Points on a hilly landscape, in no order, each with its height.
From any point a ball rolls to the lowest of the 2 points nearest to it. It stops when none of these is lower. Distance is the straight distance between rows; heights are no part of it.
<404>: [ 11 -24  33  -1   3  21 -15 -15 -26   3   4  10  27  31 -50  10 -15 -23
  28 -39  37  -5  10  -5  -3  38  32  14  53  19  -9 -15 -26  15 -20 -22
  -8 -15  23   6  13  25 -25 -28 -30]  h=53.6
<277>: [ 27 -23 -13 -35   2  18 -61  -9   3  15   6 -16  12 -22 -18 -22  31  -4
  26 -38   0 -27 -17  28 -18  21  -1  20  -1 -30   5  18   8 -45  -2  47
  -5  -7  -1   6  -6 -17  -9  36  16]  h=18.1
<1065>: [-25  15 -40 -22 -31 -40  -9  13   2   4 -11 -24  10 -19  35 -11 -19  10
 -50  -5  10  -7  29  32  13   0 -15 -13 -31   0 -28 -12  -7 -33 -28  40
  16 -34  -3  14  11 -13   5 -11  13]  h=25.3
<1043>: [ -9  -7   5  33   6  -3  39   4 -17  -1  -3 -18  -9 -17 -22 -11  -3  -9
  28   4 -29 -30   5   4 -12   1  19   2   7  24   8 -34  -4  24  -9   7
   6  11  13   7 -57  -8 -19 -40 -11]  h=49.8
<641>: [  9  13  -3   8   9 -22   2 -48  -8  23   8 -21  56 -31 -52   6  11  -2
   7  26 -32 -12  30  -8   5   7  26 -39  14  -5  -2  -3   2   4  -9  -8
  -4 -19 -25  23 -38  -2  15 -10 -26]  h=37.9
<744>: [-11  28  12   2 -18 -11  20  36  25 -20  -8 -19 -32  42  -6  31 -15  -9
 -14 -35   8  56   8   3  -1  -6  27  -6 -11 -18  -1  13  13  34  15 -39
 -25  37  -5  -9   9  17 -11   1  -7]  h=22.0
<989>: [-28 -12  24  13   5  29  34  10  -4 -13  38  28  12  24   6  29  -4  -5
 -31 -10  48 -25   3  24 -29  10  -4 -33  33  29  -2 -11 -35   1  34 -47
   4   6  33  40   7  15  11  11   3]  h=40.3
<839>: [ 16   7   2  11   7 -12 -57 -18   0 -13  58   3   1   3  -9 -14  19 -11
  -1  35  11  12 -61 -33  18 -22 -17  -4  12 -14 -31   6  -5  -2   2 -13
   4 -22 -10 -19  44  45  14  41 -15]  h=29.5
<644>: [  4  19 -76 -48  -8  30 -14  -5  46   3   5  22   9  19 -11   8   6  12
 -14  12 -27   8  11   4  37  -8   7  12  12 -18  66  -7  16 -47  14 -14
   4  45 -11 -13 -15  -3  11   7  12]  h=46.5
<985>: [  9 -22 -20  16   1 -30 -38 -14 -21  16  11 -10  27 -27  13 -26  -7   9
  -9  14 -10  -6   6 -10  18 -13 -17   0   7  22  -9  -1   2 -10  -5 -17
   2 -48  -3 -21  41  -2  13   5 -13]  h=20.0
<119>: [ 12  37 -46  20 -12  -7  28 -34  12  -4   7 -28  24 -36 -15 -50  41 -19
  19  39 -25   0  -5  10 -13  -9   6 -10  19  16  -5  11   9 -26 -14 -13
  11 -31  -8 -28 -27   3  -2 -15   3]  h=47.2
<312>: [ 22  22   0  28   5 -18  16 -25  -6  18   3 -22 -36  -8  12  -2 -47  -5
 -28  28  -8  18 -19 -11  -8  19 -17 -29   9 -10  16   0   5   4   7 -25
   7 -23  13  -1  13  20  38  10 -22]  h=45.0
<787>: [ 27  40 -31  -1  14 -13  20 -29   7   0  22 -16  18 -37 -11 -10  26  19
  -9  32 -17  15 -27  -5  25   5 -36 -44 -29 -15   0   6  -5  -6  -3 -43
  17   6 -10  14   8 -23  -8  22 -22]  h=40.8
<636>: [ 54 -12   1  -5  13  21 -44 -18  11   8  30 -16  25 -19 -13 -42  16 -15
  25 -17  12 -51 -25  11 -15  24  -3  -9  18 -29   2 -19 -29 -27 -11  10
  13 -24  10  29  19  -3   4  39 -13]  h=18.9
<58>: [ 22 -15   6  -4  -5 -28 -19 -19 -30  10  15 -26  57  -9 -32  10  29 -31
  29 -16 -21 -13  45  17  -2 -10  37 -35  21  -7 -35   5  -8  -5 -24 -13
   3 -40  -6   5 -17 -12 -11  -4  -2]  h=35.3
<410>: [  5  -4  31  22   4  -6  36   2 -21  11 -22  25   1   6  32  19 -66  19
 -55  27  26 -14  32  16  30   4   0  -1  -2  24  14 -18 -16   3  -3   3
  18  -4  23  20  15  -2  27  -4  -8]  h=31.4
<550>: [ -7 -16 -23  21  -7  26 -21 -40  -4   7  -4 -10 -14   3   1 -61   5  -7
  44   0  21 -23  -9 -25 -35  25  -8  31  10  11  12   1  15  -3 -20  17
  -9 -29  36  -4   7  10 -25 -39  25]  h=31.6
<574>: [-27 -25 -42  -5  -9   1   5   7  -6  -2 -14   4   7 -14  27 -24  42   2
  12   4  10 -20  -7  20 -48   4 -32  36   5   4   0  15  43 -44 -10  53
   0 -24 -14  -3   5 -48 -10   1  52]  h=26.3
<779>: [ 16   3   0  21  14 -19  47  -6 -25 -37  -2 -21 -13  -8 -16  22   5  -1
 -21  18  -4   4 -17   9 -23  17 -35 -37 -23   3  14   2 -18  31   5 -36
  12  21  14  40 -23 -18   1  13 -31]  h=44.6
<480>: [-37 -10  -8   7   8  32  -3  27  14 -17 -15  20 -44  23  35  24 -17  22
 -43 -27  24   8  -6 -12 -20  12   2  21  -9  19  26  -1  -6   7  21  21
  -7  23   6   2  -1   3  11 -10  -8]  h=26.1
<575>: [ -6  20 -26  27  -8   9  33  -6  -4   8  -6 -16   5 -27 -38 -42   6 -31
  33  58 -33  -8   3  11 -19  -7  10 -10  16  20  31 -15  18 -15 -14  -3
  -7 -10   4  -9 -69   4   1 -44   4]  h=48.2
<898>: [ 25  23 -29  -6  10  -6   4 -33   7  22  12 -35  34 -33 -44  -2   1   6
   3  29 -33  -2   3 -17  26  25  -7 -14 -20 -21  22  14  -1 -26   0 -27
   3  -2  -4  -1 -14 -16   6 -10 -47]  h=39.5
<397>: [-53 -11  11   5  -3  15 -14  10  11  24   5  34  26  30 -63  36 -66   8
 -20 -19  -4 -10  20  -4  18  13  26 -12   5  15  15 -24 -56  -7  23  36
  13   8  -4  12   3 -12  25 -13   6]  h=47.3
<1107>: [  3 -37 -25  -2  -7 -40 -51  21 -21  18   3 -25  55 -12 -12   7  -3 -17
  13 -28 -11 -15  37  17 -11  -9  24 -18  -6  -5 -41  16 -16 -32 -24  17
  23 -51  -4 -11  14 -16 -16  -6   2]  h=32.2
<110>: [  1  -7  10  30   7  15  59 -13 -23  13 -17  20  28  -1  19  -3  -9  13
 -41   7  22 -33  55  24   3   8   5  -1  10  23   3 -36 -34  16  13  -6
  20  14  22  21   1 -30  14 -10 -21]  h=33.3
<313>: [ 23  -6  42  25 -12   6  32   6  -1  -7 -11  14 -15  11  42 -41  22   1
  39  11 -25 -17   7   2   4 -38   2   1  16  -4 -10 -19   3  46  -3  22
  14  -7 -19  23   0 -31  -1   9  37]  h=26.7
<220>: [-48   4  38 -14  -6  11   6  52 -38 -46   8   3 -17  24  23  67  13  18
 -25 -20  40 -18   2  31 -26  12   9  -5 -32  19   4   0 -11 -30  10  -1
  -9  21   8   0  20  31   7  22  -3]  h=66.0
<36>: [ 17   6 -55 -58   0  50  -9   6  50  27  23 -17  55   8 -34  18  13 -21
  -3  28 -32  -6  12   4  30   2   1   0  25 -32  46  15  20 -35 -12 -31
  -9  25  -2 -23 -25  16  10 -12 -20]  h=47.1
<185>: [ -4 -16  35  17 -21 -22  46  12  -2 -15 -22 -10  -9  -4  43 -18  20  10
  27 -14   4  -1  28 -18   2 -14  12  32  25  -5 -28 -13  -9  72 -20 -17
   1   8   4  22 -14 -26  -8 -17   9]  h=23.4
<870>: [ 10 -26  48  -9 -10  11  17  -4 -23   0 -21  29   2  29  -6  25 -16 -11
   9 -40  50  25  18 -10   1  20  15  15  42  11 -42   8 -24  46 -14 -37
  -9   9  26   7  13  46  -4 -24 -15]  h=55.3
<464>: [-32  -8  21  -4   9   1  -5  37 -49 -44  66 -35  -4  26  46  34  48   3
 -14   0  20 -24 -70 -10 -25   0 -15  -6 -17 -27 -24   3   7   3  30 -22
   8  54  10  -1  14  13 -27  35 -21]  h=62.7
<408>: [-26   1 -77 -27 -23  33 -20   8  54 -12  -8  16 -12   2   0 -10   8  19
 -40   5 -12  16 -25  15  10 -13 -39  35  11  12  49  -1  22 -40  21  26
   7  27 -15   9 -22  -2  16   6  18]  h=45.8
<675>: [ 21 -13  -2 -15  14  17   7 -23   7   9 -35  10 -17 -21   2 -29  25  38
  62   8  -5  25   6 -20  12  -8   8  26 -21 -15  20  40  41  14   2  10
  -4   2  -9  -6 -26 -33 -19   6  49]  h=8.1
<1118>: [ -6 -24  19 -13 -12  19   6  24 -52 -36  41 -23   4  22  36  34  39  22
  -2 -12  30   1 -56 -28 -17  27 -32 -17  21 -17 -45 -10 -15  29  18 -63
  24  21   0  12  18  11 -16  24 -28]  h=61.0
<237>: [-14   8  -5  22 -10  -3  16   8   0 -12  28 -21 -13   8 -29  11  12 -19
   3 -25   2 -25   3  29 -34  25  21  -8  -2  15   3 -11 -16  -7  15 -27
   5   6  19   8 -38  28 -18 -25 -21]  h=51.8
<764>: [-13  -4   1   4  -3 -44 -11  33  -9 -12  -8 -12 -43  -2  13  -6 -16  17
  15  40  -2  34  -5  -7   2   3  13   8 -20  -4  13 -24  20  16  13 -12
  -3  -7 -15 -11  -1   1  38  23   9]  h=48.0
<633>: [  1  17  -8   5 -17   5  41 -10  39   5 -32 -14 -14   0  16 -44  26  20
  60  -6 -12  31  -3 -31  14 -16  11  49 -15 -23   1  19  28  42 -14   0
  11  36  -8 -16 -36 -29 -38 -16  47]  h=12.3
<173>: [-36   5  17  -3  12  12   9  21   8 -25  38 -16 -68  19  20  20  22  -3
 -14  32  21  -8 -34 -37 -29  18  14  -7  11 -29  -3  38  31  44  23 -13
 -28  26   1   8 -16  13 -27  -4  -1]  h=19.2
<127>: [ -9 -13  30   6  22 -19 -12  -1  -6  24 -13  18  32   3 -30  47 -70   9
 -10  -9 -21 -21  37  -2  35 -16  35 -19 -19   4   8  -7 -25 -10   2  32
  12   3  -6  -1 -14 -19  15 -16  14]  h=49.0
<953>: [ 23   3  42  -4  28   0  11   3   1  29 -17  27  10  -6   9  -7 -17 -27
  29 -29 -14  15  27   8  -2 -44  35  10  19  14 -32 -21  34  15  -8   9
 -15 -24 -35 -15 -15 -10  -8   8  24]  h=31.5
<19>: [  2  25 -18 -25   8 -10  21  10  26  18 -29 -13   0 -25 -22  11 -24 -11
  16  11 -45  44   4   7  13 -38   6 -15  -6   6  22   7  27 -37   2 -20
 -16   7 -12 -39 -29   6   4 -27  21]  h=18.8
<471>: [ 10  55 -24  12  -6  14  11 -15  14 -14  33 -15 -16  23 -43  16  -1 -16
  -1 -22 -15  10 -20  17 -12  28   8 -36   0 -16   8  16 -16   0  21 -28
  15  15  10  27 -26  26  -2   8 -33]  h=53.1
<631>: [ -9 -24 -10  16 -15   1 -37 -27   5  23 -28   9 -23 -33  11 -33  -4  25
   3  39 -13  12 -29 -30   8 -12 -47   1 -32  30  14  25  13  -1  -9  47
  -6 -42  11   2  21 -18  17  -3  46]  h=36.7
<864>: [ 26 -25  34   7  -2   3 -16 -16 -23   1   1  22   0   4   2 -35  12 -30
  44  -8 -20   3  12   1  -4 -23  30   1  25 -20 -14 -47  14  15  -7  11
  -9 -35  -5   9 -14 -17  12  14  25]  h=29.2
<162>: [ 39 -31   5   4  15   8 -19 -45 -22   1 -29  16   3 -26   9 -41  49  21
  23  46 -26  15  -1 -25  28 -13   5   2 -17  -9  -1  40  39   5   1  25
   3 -22 -14 -18 -14   0   2  14  28]  h=12.2
<581>: [-34  -3  -7 -33  14 -16 -23  16 -14 -26 -12  34 -10 -16   0 -16  33  46
  -2  17   4  13  -8   6  15 -15  -6  29 -23 -10  13 -12  31 -36  19  42
 -15  16 -27 -20  -5  -6  -1   9  32]  h=14.1
<20>: [  0 -22 -18  43 -23  19 -14 -42  10  28 -24  -3  -9 -16  -4 -72  19  -9
  34  46 -16 -14 -13 -27 -19  -1 -34  14 -19  25  33  18  28  -6 -34  34
  12 -26  41  -7  10 -11   6 -16  50]  h=34.1
<74>: [ -6  14   8 -17  14  11  19  -6  21  -9  -7   0 -45  -7  13   0  17   5
  19   9   8   8 -12 -25 -18   9   4 -16   0 -21   5  23  21  24  14 -10
 -30  -8   2  -6   3  14 -17 -19  17]  h=15.7
<945>: [ 46  10  13 -30  16  -2 -33   3  25  17  18 -13   0 -29  11 -15 -13  -7
  -9 -10  13 -40 -23  15   7  14 -17 -19 -30 -35  -4  23 -29 -21 -14  -3
   5 -22  -3  19  33   7  17  44  -2]  h=16.9
<114>: [ 32   5  18 -13  -2   3   0 -33   1 -10 -21  -5   2 -15 -22  17  39   3
  24 -15  -6   4  10  -6 -10  25  -4 -12   1 -17  12  27  -7  16  -9 -10
 -19 -15  -1  20  -4  11 -15 -13  -8]  h=12.4
<72>: [ 25  35 -34  -2 -19  20   3 -23  33  -4  -1   2  -2  35 -52  35 -14  -9
 -12 -26 -29  36  13  13  24   7  16 -26   5 -17  37  40  -5 -12  12 -16
  -4  37  12  10 -29  29 -15 -20 -15]  h=52.2
<435>: [-40 -13  25  -5  -7  12   3  25  -3 -12  22  19  -4   5 -16  10   0  -8
   4 -14  18 -41  15  25 -16   5  -9  -4  22   4   0 -36 -39 -20  23   8
 -13  -2  17  12  31  -5  -3   3  16]  h=38.6
<231>: [-28  -5  15   3   5  20   0  19   5 -28  18   9 -55  24  46  10  -5  22
 -36   0  36  -5 -29 -22 -31  26  20 -11  22  -9  10   7  -4  28  42  -9
  -3   1  14  24  -1  -1  13  22  -8]  h=22.8
<717>: [-27  -9  -2 -21  -8   3 -18  41  47  11 -22  -5 -22   4 -14   4 -25 -33
  12 -26   4  23  10   7   0 -19 -30  51  -6  -1  17 -13  18 -14  -9  22
 -33  18  -8 -22  24  -3  -7 -16  31]  h=12.1
<831>: [-48  19 -16 -32 -29  -3 -24  65  62 -14 -18  -9 -32  38  10  11  -1 -19
 -26 -23  19  35   0   5 -21   1   1  18 -11  -4  -3  -4  25  -2   2  14
 -46  32 -14 -30  39  15 -20 -11  19]  h=7.7
<784>: [-11  20 -45  27   0  23  16  11  14 -13  49   4  13   7   3 -11   0  -8
 -51  11   8 -30 -25  27 -37   0 -23 -27  -5  29   8 -29  -6 -13  34 -11
  16  26  17  14  17  -6  -8  14 -21]  h=43.3
<418>: [-38   7  31  -1  -2  29   9  21 -40 -33  34  -6  -9  24  23  48  41  14
 -19 -20  19 -22 -38  28 -45  10   0  21 -14  17   3  13   7 -29  25  -2
 -13  66  10   3  26  30 -21  29 -44]  h=64.5
<364>: [  7  28 -37 -12   8 -30 -20  29  -1   7  -9 -25  25 -36  10  20 -26  12
 -34  -5   2 -23  -3  41  17   2  -6 -35 -56   2  -2  -7 -16 -60 -11  16
  33 -16 -18   7   8  -7  11   4 -14]  h=22.2
<640>: [-31 -27 -25   7 -19 -10 -11  36   7 -21  -7 -12 -20 -11  47 -26  28  11
  -9  12  24 -22  -8  -6 -34  -2 -19  28  -4   8 -10   7  27  15   6  34
   2 -18 -22 -12  14  -8   2  -1  34]  h=22.3
<302>: [ -3 -24   9  -5  22  11 -25  30   8  19 -30  41  20   3   2   2  -7 -29
  17 -50  -2  10  30  17 -22 -31  19  15  14  16 -28  -9  28 -17 -16  52
 -17 -18 -25 -22   9 -20 -18  -6  38]  h=33.8
<984>: [ -3 -27  33 -23 -18  15  12  -7 -44 -31   3  -4 -18  16   0  18  36  18
  18 -32  22 -11 -26 -26 -10  38 -15   6  33 -11 -10 -14 -26  18  21 -38
 -14  18  30  -3  27  18 -14   2  -2]  h=59.2
<707>: [-20 -25 -17   1  -6  26 -23 -14  13  24  -9  22  -7 -17  -9 -39  15  -2
  13   2   1 -29  19  -1 -33   7 -29  38   7 -14   1  10  19 -24  -4  71
 -12 -13  13  -3   4 -25 -21 -22  39]  h=28.9
<777>: [ 16  21   9 -19  17 -10   4 -19  -1  21 -20  13 -33 -10  -6   2 -57   0
 -49  16 -16   4   0  -3  25  22  11 -25 -15  -6  32  -8  13 -35  14   6
   3 -22  -6   9 -17  17  45  10   1]  h=43.6
<219>: [-24 -33 -16   8 -17 -39 -37  14 -27   3 -18  15   3 -11  22 -27 -12  23
 -10 -16   0  16  16  -3   8 -22  -7  26   8  47 -31 -36   1   4   0  23
   6 -25 -17 -12  34 -22  22  17   7]  h=21.1
<282>: [-31 -25 -18   3 -16 -30 -13  16 -29 -46  -6  17  -4  14  22   5  15  49
 -17  -1   1   9   9   5  17 -13   8 -19 -23  14 -20 -25 -34   0  27   8
  13 -12   6  -9  27 -17   6  12   6]  h=15.3
<895>: [ 40  13  -3 -21  -7  20 -28 -12  14  -4  -2 -13  21  -4 -25  -6  43 -10
  37 -36 -10  -4  18  27  -5  23  33  13   7 -31  17  44   2 -31  -3   7
 -12  13 -14  11  -9  -6 -24  12 -18]  h=15.4
<335>: [-24   4 -43  -7  -2 -17 -14   1   3 -20 -23  22   2  -6   9  -4   8  42
 -14  -5  -6  13  17   8  29   8  21   6 -29   0  21 -13   0 -39  27  24
  13  16 -19  -8  -9 -25  -4  -4  -4]  h=9.6
<1022>: [ -7 -13   8 -24 -15 -47 -19  14 -31  11  -5  -9  27  -2  14  18 -35   8
 -20 -21  18 -20  49  33  18  -7   0 -22  -7  -4 -37  -1 -34 -31 -17  -1
  14 -37  17  10  23  -4   3  -4   8]  h=28.5
<1053>: [-18  40  21  -7 -17  -3  42  28 -10 -14  24 -24 -23  45  28  67 -26 -23
 -26 -21  28  40  15  10  -8  21   3 -13   0 -24 -18   9   9  32  -1 -49
  13  27 -10   3  -5  19  23  20 -25]  h=25.4
<671>: [ -4  22   5 -11  -7 -14 -32  23  27 -20   4   4 -10  21 -31  30 -18 -16
  -6 -39   3  43  -8  12   0  -7  33 -28  -4  -5  -7  25  -3   6  15 -29
 -16  -6 -10  -6  36  31  -8  26   2]  h=18.3
<566>: [ 38  28 -51  18   8  36   3  10  31  16  18 -23 -10  25  49  10 -20 -20
 -25 -23  14  12 -17  -1 -28   8  -7   7   7 -12  11   4  23  -3  17 -26
  22  23   0  19 -20  31  25   2 -48]  h=47.8
<845>: [ -8  -1  54  -7  -4   5  54   1 -17   2 -12  35  18  12   3  36  17  28
  19 -36   5 -20  40  14  35 -19  21   3  -4  12 -18 -21 -52  30  -7   0
   2  33  -6  16   2 -41  -5  -3  -4]  h=37.8
<142>: [ 32 -28  14  22  32  11   6 -36 -44  -9  -7 -11  19  -9 -36   3   3 -11
  51  34   3 -11 -26 -27  -7  23 -40  28  -3  10  14 -19 -16  24 -53 -13
  -9 -15  16   9 -19  13 -17 -44 -19]  h=49.2
<601>: [ 30  30 -27  11   8 -18  39  13  -4  -5   8 -43   2 -19  40  -7  10  19
 -20  11  10  -1 -32  24  -3  12 -16 -45 -24 -12 -12   0  -5  24   0 -37
  37  10  -1  14  10 -12   3  18 -38]  h=42.5
<611>: [ 29  18 -12  -7  25   5 -21  26  -1   1   7  -1  22 -25  21  24   9  31
 -12 -31   7 -21 -26  36  26   6   1 -23 -49 -15  -9  30 -14 -18 -14   4
  28  -3 -15   7  46  10  -4  22 -18]  h=19.4
<524>: [-26 -34  37   1   8  19  -2  27 -14  28   1  40  18  13   4   8 -17 -12
  18 -29  11 -38  32  23 -26 -18  10   0  34  38 -35 -23 -10  -4  10  38
 -18 -16   9  -7  -1  -8 -17 -12  27]  h=36.5
<903>: [-21  11 -61  26  -3  25  -2  22  57 -29  20   6   9   3   0 -19  32 -13
 -40   0   9 -22 -20  34 -36 -16 -23  37  14  11  36  -5  13 -35  27  14
  21  26 -16   9  -3   0  -6   5   3]  h=44.7
<654>: [ 23 -20  40   0  26   2 -17 -41 -29  24  -2  15  25  10 -40  -7 -27 -26
  52  -2   6   3  -4 -43  17  23  11  32  27  14 -11 -31 -13  20 -46   1
 -17 -27  -2 -19  -1  10 -31 -37 -17]  h=51.5
<411>: [ 11  -6   4 -16  19 -13 -30 -25   1  15 -25  21 -12 -23  -7 -14 -33   4
 -32  14 -32   7   5   9  26 -24   0  -8 -27   5  12  24  17 -27  -4  52
 -18 -22 -14  10 -28 -13  15   1  25]  h=42.0
<900>: [ 23 -32  66 -36  -1   8  30  -5 -18 -11 -24  24 -21  19  -3  31  -3   8
  43 -54   8   4 -12 -38   4  32  -2  -8  42  -6 -20  -4 -29  47  -8 -14
 -15  11  13   6  14   0 -21   1  13]  h=57.3
<49>: [-26   3 -38  -9   3   0  -7  27   4 -28  18 -12 -14 -19  16 -20  37  30
   2  28   9   4 -48   6 -17   3  -9  27 -22  -3   2  11  28 -27  33  12
  -1  17  -2 -21  -3  14 -15  19  15]  h=18.0
<324>: [  1  42  29  11  11 -23  19  25  -9 -16  44   2 -11  23  13  44 -27 -18
 -25  45  26  34  12 -10  -7   1 -25 -11   4 -22 -22   0  16  35   1 -38
   6   4 -17  12  11   8  37  28 -24]  h=27.5
<106>: [-22  25 -16 -29 -17  -4 -50  44  47  -4  22  -9 -28  37   2  12   7 -13
   4 -31  26  43 -46  -6 -21   7   8 -12 -10 -19 -26  40  19   2   9   3
 -20  24 -13 -21  42  21 -22  32 -10]  h=13.6
<698>: [ 16  35  -5  20   0  11  47 -31  -7  20  16 -29 -24   4  33   4 -22 -16
 -20   1   7  19 -16  -9 -29  26 -30   0  27  -6  -6   0  17  17   1 -46
   4   6   3  22 -18  18  29  -2 -56]  h=46.4
<1005>: [-34  -3   6  29  -3  15  24  20  10   4 -17  29 -27  19  34  20 -46  12
 -49  -6  11 -17  12   4   9 -13 -26  14 -23  24  28 -28 -44   4   6  33
  12  17  27   2   6  -7  21 -22  -3]  h=29.1
<192>: [ 11 -29  29 -13  14 -19 -38   6  -3 -11 -29  25 -26  -8  24  -4 -24  22
 -15  28  -6 -11  -9 -13  32 -20 -29   1 -42  -8   6  22  -5  15  -9  63
   0 -16  -5  13  19 -14   5  -7  31]  h=39.7
<227>: [ 18  24  18   4  29 -20  26   5  28  24 -19   7   9  -8 -26  20 -49 -10
  31 -19 -29  43  -8 -23  24 -28   7   0  -2  17  14 -13  24   7  -5 -18
 -17  22 -16 -32  -4  12 -14 -20  -3]  h=21.3
<445>: [ -6  -6  -6 -15 -19 -34 -83   9   8   2  31   3 -20  12   1 -10  23  13
 -20  45  16   1 -15 -28  27 -19   0  13   2  -7 -49  -1   3  19  -7  25
 -17 -30 -38 -17  41  20  21  29   1]  h=32.4
<136>: [  7  14 -12 -20  -4 -17 -29   2  13  25  -5 -23   2 -13 -15 -18   0 -28
  18 -16  -5  23  19   0  12  -6   0  25 -17 -26  -7   9   9 -17  -8  -4
 -27 -13   6 -46  25  12 -12  -5   7]  h=15.6
<687>: [ 10   6  34  11 -24 -16  35  -7  22   7 -34 -26 -37   8  34 -48  10   6
  47   6  -6  10 -13 -50  -1 -14  28  30   6  -2 -27 -11  23  88 -25   4
  -1  22  -4   7 -37 -20 -28 -12  30]  h=17.9
<105>: [ 25  30 -12   6 -26 -23   4 -74  18   9 -12 -34  20 -43 -17 -57  45 -33
  23  56 -26  23   1  -8  31 -32  13  -7   3  -9  -2  21  10  -3 -58 -10
   8 -33   3 -14 -30   1  12   2 -10]  h=45.7
<272>: [ 34  14  -8 -13  -9  -5 -15 -52  11  28  -8 -15   7 -32   1 -53  18 -28
 -25  48 -51   3  25  10  28 -37  15  11  -8  -7   6  33  40 -36 -16   6
 -10 -22  -5 -27 -34  -7  30  12  -1]  h=44.0
<568>: [-10 -38  40  -3 -17  18  58 -10 -17  -2  -9  28  34   7  -5  13  30  -1
   9 -12  23 -28  46  10   3   1   9  -1  42  16 -12 -24 -54  24 -11 -40
   9  21  25  43 -14 -31  15  -3  -8]  h=35.5
<745>: [ -4  10   5  38  15  19  18   0 -13  -8  38  23  18  12   0  -3 -24 -13
 -21  27  20 -12  -9  13 -22   8 -33 -25  34  36   5 -24   0   5  25 -27
   0 -11  12  23  26  12  15  14 -31]  h=41.8
<1030>: [ 39 -34  18  39  17  14  18  -3 -53 -42  -8   7  11  -4 -27  10  22  -9
   0  23   7 -11 -25 -13 -25   8 -41   8  -8  22  10 -20 -26  42  -7 -23
   7  15  22  15  -1  -5  -5  -9 -13]  h=47.0
<100>: [-54 -14  13  23  -6   3  25  19   4  25   1  28  22  37 -21  27 -44  18
 -14 -52   9 -18  31   3  20 -18  25  -2   6  35 -17  -3 -62  12   6  14
   9  28  22 -19   5 -11 -14 -36  -3]  h=44.5
<531>: [ 12   7  -3  -9   4  -3  -1 -12  24  18 -40   8  -3   8 -54  32 -43   1
 -29 -14 -48  16  38   4  44 -12  39 -19 -20 -16  23   2  -2 -10   7  21
   5  37  -2  -3 -38  10  -2 -29   6]  h=50.8
<1051>: [  8  17  13  26  23   8 -23 -31 -20 -12  31  10 -14   3 -13 -10 -11 -27
  20  36  12  53 -51 -45  -4  -9 -25  -5  18   6   3  12  29   6 -13 -22
  -6 -27  -8 -20   5  38  19  29 -37]  h=26.8
<1081>: [  8  25  11  26  24 -13   1 -16  11 -10  22  17   2   3 -29   5 -26 -29
  12  20   4  32   0  -3  14 -28 -18  19   4   9  11  -1   5  14 -15 -21
 -19  -9  -1  -7   8  41   1 -13 -13]  h=24.1
<414>: [ 36  16 -57 -51   2  34   2 -27  38  54  -7 -25  63 -16  -6 -10  24 -19
  -8  15 -34 -24  32  -4  27  22   5   6   3 -44  17  44  25 -55 -11 -11
  -1   6 -16 -37 -25 -12  -9 -19  -9]  h=47.7
<199>: [-12   1  36   1  -1 -38   3  15 -18  21 -47  15 -54  -1  22 -10 -58  22
 -23  16 -14  10  -4  -5  16  10  25  -8 -12   3   5 -26   6  16   4  25
  12 -14 -16  -2 -12   3  40  16  18]  h=45.6
<828>: [-21 -29  27  12 -11 -12  36  18 -17   3   5  19  31  31  12  27  -5  24
  25 -36 -13 -35  31  14  20 -34  24   8 -13  28 -28  -5 -69  13   4  26
  33  20  16 -21  -7 -37 -50 -21   7]  h=41.1
<345>: [ 30 -28  11  15  29 -22   6 -33 -35  11 -26 -17  14 -39  24 -15   3  16
  15  22 -20   8   7 -32  13   7  -8   3  -1  12   5   0  20  19  -7 -12
  -9 -25  -5 -15  11  -5  18   6  -2]  h=16.8

For each start below, name the point where the ball stops.
<464> => <945>
<142> => <945>
<411> => <335>
<127> => <114>
<953> => <675>
<36> => <675>
<414> => <945>
<471> => <335>
<410> => <114>

Call two points neighbours if one is among the 2 nearest of the other. Go from one point of each pair to the other, from neighbour to neighbour, staying as low as possible. Name the highest point that can't be avoided.
<335> and <675> => <219>
<114> and <335> => <414>
<945> and <114> => <636>

Write out the way that a ball takes from each point below.
<531> => <127> > <397> > <100> > <828> > <845> > <568> > <110> > <410> > <1005> > <480> > <231> > <173> > <74> > <114>
<435> => <524> > <302> > <953> > <864> > <313> > <185> > <687> > <633> > <675>
<418> => <464> > <1118> > <984> > <900> > <870> > <404> > <654> > <142> > <1030> > <779> > <601> > <787> > <898> > <641> > <58> > <1107> > <1022> > <1065> > <364> > <611> > <945>
